Points, in no order, along strands that fork, close into loops and pass close to each other.
In the rows, 128 means zero.
Points whose rows are less than 36.8 apart are linked; no others are. Some points are linked to none.
Z_740: [162 130 125 152 146  45  98 119 127]
Z_228: [166 123 121  96 115 111 182 137 181]
Z_949: [ 99 127 120 123 129 198 155 191 140]
Z_100: [131  95 142  95 119 118 173 153 180]
Z_14: [139 104 126 159 160  41 112 116 134]
Z_732: [ 76 119 125 154 128 167 127  97 125]
Z_604: [ 84 118 132 139 132 200 155 198 144]
Z_44: [177 130 132 124 134  80 138 107 136]
Z_533: [140 160  93 142  98 200 116 119 135]
Z_485: [144 118 120 158 150  34  86 120 129]
Z_495: [150 152 133 139 139  66  72 121  97]
Z_272: [147 105 133  85 116 130 166 158 171]
Z_480: [124 104 137  85 122 157 160 195 153]
Z_664: [107 151 129 180 125 149  96  83 107]
Z_684: [128 152 110 159 102 187 105  95 132]
Z_553: [135 174 124 174 107 164  90  84 117]
Z_276: [128  96 144 105 124 107 179 141 184]
Z_759: [145 113 130  78 119 153 162 190 158]
Z_714: [181 173 133 108 112 114 110 110  96]
Z_448: [124 136 112  98 123 188 154 186 133]
Z_242: [108 129 132 154 150  66  68 117  86]
Z_527: [128 147  92 138 111 210 130 148 143]
Z_414: [ 66 116 138 187 151 132 102  81 102]
Z_857: [119 138  98 137 123 214 139 168 145]
Z_635: [109 146 125 173 119 162 102  82 116]
Z_524: [148 104 142 123 142  81 150 108 145]
Z_950: [162 118 123  78 113 134 158 145 155]
Z_801: [188 138 129 107 120  97 143 109 136]
Z_637: [189 161 133 104 114 106 119 111 107]
Z_676: [184 150 135 119 127  87 114 111 112]
Z_244: [123 173 131 184 123 146  81  84 107]
Z_728: [114 140 120 170 112 180 100  85 130]
Z_454: [139 137 108  85 117 181 152 183 131]
Z_649: [124 123 134 148 151  61  76 117  95]
Z_423: [119 154 117 135 112 159 121 101 105]
Z_930: [ 64 101 143 125 126 176 153 193 142]
Z_560: [139 169 120 167 100 178  94  86 126]
Z_627: [180 132 115 100 113 107 182 127 175]
Z_775: [134 118 128 152 151  42  73 121 113]
Z_433: [200 145 122  93 108 113 148 116 140]
Z_328: [133 158 132 145 141  75  67 120  86]
Z_160: [153 126 117  74 116 163 156 179 143]
Z_848: [111 127 137 129 135 120 121 101  93]
Z_755: [ 78  98 145 105 124 164 155 189 143]
Z_648: [ 71 111 123 125 125 177 144 144 137]
Z_826: [ 90 125 135 142 138 131 121  95  97]
Z_794: [ 83 111 142 154 156 101 104  98  86]
Z_501: [137 149  93 147 103 210 116 128 142]
Z_282: [105  77 149 148 172  58 118 110 125]
Z_324: [135 105 140 117 131  90 185 124 180]
Z_352: [120  87 135 159 168  43 113 114 132]
Z_259: [150 119 128 110 124  97 191 129 183]
Z_941: [108 133 110 131 128 206 150 183 142]
Z_368: [ 92  79 149 148 173  65 103 109 106]
Z_724: [167 143 138 124 133  85 107 110 105]
Z_808: [165 185 126 114 105 133 109 106  91]
Z_675: [189 136 119  86 108 122 152 123 147]
Z_641: [137 128 141 123 137 101 116 105  97]
Z_634: [132 161 108 119 102 169 125 112 109]
Z_329: [108 119 123  96 122 173 152 179 137]
Z_243: [ 99 116 126  98 121 158 144 139 127]
Z_446: [173 125 123  82 112 126 155 132 152]
Z_799: [109 113 127  90 121 161 150 160 136]
Z_373: [ 41  85 152 121 127 156 149 159 141]
Z_38: [137  98 144 121 139  87 171 116 166]
Z_693: [163 118 135 128 143  76 138 105 136]
Z_175: [ 87  93 147 149 166  81 103 105  93]
Z_932: [ 86 118 123 116 122 166 142 128 125]
Z_307: [161 137 132 141 143  58  88 119 111]
Z_321: [149 133 139 130 141  86 105 109  98]
Z_390: [163 114 133 105 127 101 165 117 160]
Z_938: [117 155 121 151 113 160 113  92 105]
Z_866: [127 155 100 130 103 184 126 117 124]
Z_460: [109 154 130 161 145  85  67 113  81]
Z_762: [ 86 124 136 157 146 124 112  93  91]
Z_366: [ 97 100 145  96 123 160 159 199 146]
Z_749: [ 69 107 145 135 130 186 159 206 143]
Z_867: [124 147 136 144 139 102  95 105  81]

A piece is two or more points that can be reached from each other along the links. Count, over all rows, the pieces, the separate loops (a circle has one, a figure eight two, a Y none), the forks (points with three links) and the tips (points with one).
pieces -> 3
loops -> 3
forks -> 3
tips -> 3

How many points has the smallest loop of links through each point below? Write 0 if it is on no loop.
Z_328 -> 9
Z_244 -> 7
Z_324 -> 13
Z_366 -> 0

A tip is a point with one link. Name the tips that can be reached along the links from each point below, in the order of the rows.
Z_799 -> Z_648
Z_775 -> Z_808
Z_38 -> Z_627

Name the points in between on the shortest way along the links from the first point to the second, in order.
Z_276; Z_524 -> Z_324 Z_38
Z_808; Z_641 -> Z_714 Z_637 Z_676 Z_724 Z_321
Z_533; Z_749 -> Z_501 Z_527 Z_857 Z_941 Z_949 Z_604
Z_950; Z_433 -> Z_446 Z_675
Z_866; Z_560 -> Z_634 Z_423 Z_938 Z_635 Z_728 Z_684
